Each scene shows the same named points in several views. A view is turned or mirrored, shifted and resized as a whole, has a little noise and may leave points out.
In the rows, 128 means zero.

Scene 1
View 1
Z_599: [121 140 127 112 184 122 173 140 103 145 106 110  92 193 124 172  73  83
 124 110]
Z_249: [125 160 154 131 155 136 105 143 106 117  76 146  80 164 156 160  92 123
 124  98]
Z_32: [ 82 120 135 133 169 125 116 143 121 133  99 114  89 128 114 178 101 117
 145  92]
Z_950: [ 80 153 134 139 163 116 121 177 106 121 121 111 114 142 143 171  91 112
 144  70]
Z_310: [ 59 170 133 133 187 126  93 179 112 104  96 118 124 158 151 172  99 134
 143  61]
Z_149: [162  88 160 126 119 137 159  95 117 150 113 131  46 128 120 158 104  88
 130 145]
Z_49: [ 96  89 161 123 155 161  79  88 145 114  63 141  56 112 115 163 146 147
 148 127]
Z_842: [ 90 116 142 121 164 140 111 135 101 132  57 134  88 138 136 150 105 105
 137 120]
Z_874: [127 111 155 117 136 144 144 127  98 127  94 131  90 145 160 132 108  87
 132 135]
Z_307: [ 81 131 150 140 140 132  99 160 112 111 110 123 106 112 155 154 116 121
 150  87]
Z_177: [ 88 142 117 121 201 114 142 151 109 149  87 109  92 174 104 189  71 100
 131  89]
Z_461: [ 99 155 141 136 154 120 120 173  91 128  94 129 106 148 159 155  81 100
 131  88]
Z_776: [ 70 141 139 134 157 127 110 175  97 116 101 119 122 131 160 148 103 107
 146  86]
Z_102: [109 181 156 122 167 146 109 156 119  83 113 130 113 188 181 154 112 137
 132  81]
Z_648: [132 128 147 113 147 137 180 137 110 121 149 105 105 173 155 147 106  84
 134 118]
Z_651: [ 47 155 122 117 208 130 117 166 122 107 106 101 131 172 135 176 107 127
 148  70]
Z_322: [108 125 145 112 159 144 139 139  96 123  83 129 103 163 160 135 104  90
 131 126]
Z_347: [117  95 142 116 150 136 152 123  94 150  75 127  78 140 132 143  95  75
 132 142]
Z_260: [111  89 156 117 140 153 130 108 118 124  91 128  78 126 138 142 129 104
 143 140]
Z_753: [ 80 139 127 142 167 107 117 172  95 148  84 119  97 131 122 176  71  98
 137  81]
View 2
Z_177: [151 121 159 137 149 147 106 149 140  87  93 164 114 124 165 148 147 138
 122 115]
Z_648: [123 134 166 129 147 107 145 138 158  87 128 163 125 116 120 168 144 170
 118 153]
Z_49: [ 89 134 208 128 100 165 117 132 105 123 111 181 151 154 129 149 128 122
 171 142]
Z_310: [119 141 147 141 172 129 122 124 106 112 108 142 120 128 150 113 153 112
 127 108]
Z_322: [138 132 180 135 162 125 130 146 136 113 125 171 132 140 124 148 144 149
 137 158]
Z_651: [125 142 138 137 157 139 133 131 115  93  98 153 121 130 148 117 165 111
 111 114]
Z_776: [118 141 148 150 179 130 135 130 107 115 122 157 131 131 142 134 144 142
 140 127]
Z_461: [132 131 162 145 182 119 117 136 125 116 124 151 122 124 147 141 135 148
 140 125]
Z_249: [126 127 194 127 158 116 101 132 131 123 122 148 121 131 136 138 132 132
 147 130]
Z_102: [113 141 175 120 163  97 123 119 128 114 124 133 117 126 120 118 152 115
 123 131]
Z_950: [117 138 145 145 170 125 128 127 118 103 116 149 122 118 150 138 143 141
 131 114]
Z_874: [126 131 189 136 153 123 131 144 139 113 132 174 138 136 120 163 133 164
 148 163]
Z_753: [133 127 151 153 171 145 112 140 117 107 109 162 124 124 167 149 133 151
 145 111]
Z_149: [114 121 207 129 115 132 118 145 153 100 129 181 140 124 131 196 113 184
 159 155]
Z_307: [ 96 143 159 147 160 132 135 123 103 118 126 157 137 129 139 141 133 143
 152 125]
Z_32: [114 132 162 142 139 151 120 136 117 101 105 167 131 129 155 150 137 141
 143 118]
Z_260: [109 134 192 135 126 144 135 142 126 112 124 184 148 143 122 165 131 154
 156 160]
View 3
Z_776: [140 149 190 143 190 145 113 174  77  96 125 138 109 136 138 101 149 110
 138 119]
Z_149: [141 219 153  83 158 217  53 148 107 157 119  92 146 157 127 185 102  86
 137 118]
Z_599: [124 144 134 104 190 161 117  96  84 147 132 100 131 160 122 115  94  81
 151 135]
Z_307: [135 169 197 136 176 159  84 188  93  96 110 137 104 128 132 114 154 113
 136 121]
Z_32: [146 162 190 135 179 158  87 151 113 130  99 140 108 148 116 113 119 103
 145 147]
Z_177: [138 131 163 135 193 147 118 110 101 149 112 121 112 169 117  96  91  91
 153 161]
Z_950: [122 139 182 132 200 153 109 158  85 103 116 127 100 127 125  87 137 116
 141 135]
Z_347: [165 192 161 118 167 175  98 141  88 149 136 115 150 176 141 163 108  78
 138 111]
Z_260: [158 206 171 111 143 166  63 160 104 126 114 135 141 153 131 167 135  80
 140 103]
Z_874: [142 190 153 107 159 172  88 157  77 120 139 109 143 154 146 159 133  82
 139  97]
Z_651: [129 119 177 140 184 106 114 125  99 100 102 159  97 131 111  68 140  96
 155 140]
Z_310: [117 116 184 154 181 120 110 161  89  89 109 140  84 136 131  72 148 106
 154 148]
Z_322: [140 167 151 120 161 148 103 146  73 115 140 117 136 159 147 140 134  78
 146 104]
Z_49: [162 204 189 139 103 148  27 177 143 127  81 155 114 171 128 167 135  72
 157 139]
Z_648: [116 174 136  72 189 173  96 116  76 119 135 106 144 120 118 130 130  90
 138  93]
Z_842: [159 170 177 146 151 147  93 163  94 126 122 131 124 177 146 141 127  81
 149 127]
Z_461: [123 142 172 139 190 162 115 168  70 110 134 106 107 151 148 107 132 108
 142 132]
View 4
Z_249: [161 134 153 128 159 148 140 114 153  99 117 124 127 114 128 117 134 106
 106 130]
Z_307: [147 135 146 124 125 173 149  96 136  81 144 145 127 126 125 134 162  93
 117 117]
Z_102: [153 129 169 122 159 171 127 113 150 107 124 110 130 125 154 126 134  89
 143 111]
Z_347: [152 113 137 131 123 155 165 119 123  83  95 144 100  80  86 122 138 118
 102 139]
Z_310: [155 140 148 122 141 147 125  97 140  97 136 155 132 120 173 136 147  94
 139  98]
Z_753: [150 140 127 124 136 136 159  97 138  81 129 175 107  98 140 122 148 107
 114 110]
Z_874: [150 114 152 127 131 175 164 121 132  84 104 122 107  95  94 127 140 108
 108 138]
Z_651: [151 132 146 123 128 145 115  99 122 105 123 162 124 107 164 133 145  93
 159  88]
Z_599: [146 123 137 122 153 139 156 119 132 103  90 148  84  70 124  96 121 107
 142 106]
Z_648: [133 115 153 120 139 187 167 121 128  93 104 120  86  88 102 105 135  92
 149 112]
Z_49: [161 130 143 143 104 151 107 100 119 107 118 136 155 132  65 123 162 109
  89 145]
Z_177: [152 134 127 127 141 120 138 105 128 104 103 172 101  82 136 105 131 109
 135 101]
Z_260: [150 116 146 133 111 173 145 112 118  90 108 130 121 105  72 125 153 107
 106 140]
Z_776: [150 130 146 122 129 166 153 102 136  78 135 153 119 112 149 144 153  98
 125 111]
Z_149: [141 123 136 131 131 166 170 115 131  93 103 126  97  94  43  85 143 108
  97 144]
Z_950: [145 138 142 120 140 159 150  99 140  87 136 155 112 111 150 123 149  92
 138 100]
Z_32: [149 138 132 128 123 144 137  95 126  95 126 164 118 109 114 114 154 101
 121 111]
Z_461: [152 132 145 120 150 155 162 108 149  81 127 146 110 104 148 129 140 102
 117 117]
Z_842: [161 122 142 132 124 146 141 110 127  88 108 148 126 100 113 137 144 115
 100 134]
View 5
Z_49: [124 158 155 106 141 154  88  80  75 132 159 158 136 154 134 114 126 148
 119 158]
Z_177: [121 156  99 107 107 103 105 134 135 161 109 159 112 143 141  91 124 113
 108 133]
Z_599: [123 149 101 120  98 118 117 126 160 156 108 159 126 125 119  90 118 124
 112 123]
Z_461: [123 160 104 139 142 113 124 142 150 136 129 163 123 136 143 122 142 126
 113 146]
Z_260: [127 145 143 130 135 161 103  93 122 141 135 161 152 137 121 111 122 141
 127 157]
Z_102: [118 154 108 128 125 102 129 134 142 122 174 141 120 108 146 136 143 147
 127 123]
Z_753: [124 162 107 128 144 108 113 140 134 150 111 166 120 158 152 106 137 110
 114 152]
Z_310: [117 156 102 119 137  85 114 150 124 144 153 143 111 130 173 129 147 122
 124 144]
Z_648: [127 138 120 143 116 132 130 115 170 145 124 149 153 115 119 101 117 133
 145 125]
Z_249: [121 168 112 125 130 123 122 123 133 120 151 165 115 135 128 123 140 145
 102 133]
Z_149: [135 157 144 135 130 168 120  82 141 130 113 176 155 156  96  84 108 142
 124 131]
Z_347: [126 149 125 133 125 159 104 108 142 151 108 172 144 137 110 103 122 131
 107 158]
Z_651: [115 142 104 110 119  85 103 145 123 163 145 133 116 122 172 117 136 115
 132 143]
Z_322: [120 145 118 135 124 143 111 122 148 145 132 159 139 116 122 122 132 137
 113 153]
Z_842: [120 155 121 123 134 141  98 118 120 146 131 165 129 138 132 120 136 132
 103 163]
Z_307: [125 153 128 138 160 118 117 126 125 135 146 154 137 145 158 125 140 127
 138 155]
Z_874: [126 147 128 143 132 156 116 110 148 137 129 165 148 126 113 116 128 141
 119 152]

In a view up to two points have been moved. Name them for each view, in the order of its rows, or write -.
view 1 -> Z_950, Z_753
view 2 -> -
view 3 -> Z_49
view 4 -> Z_599
view 5 -> -
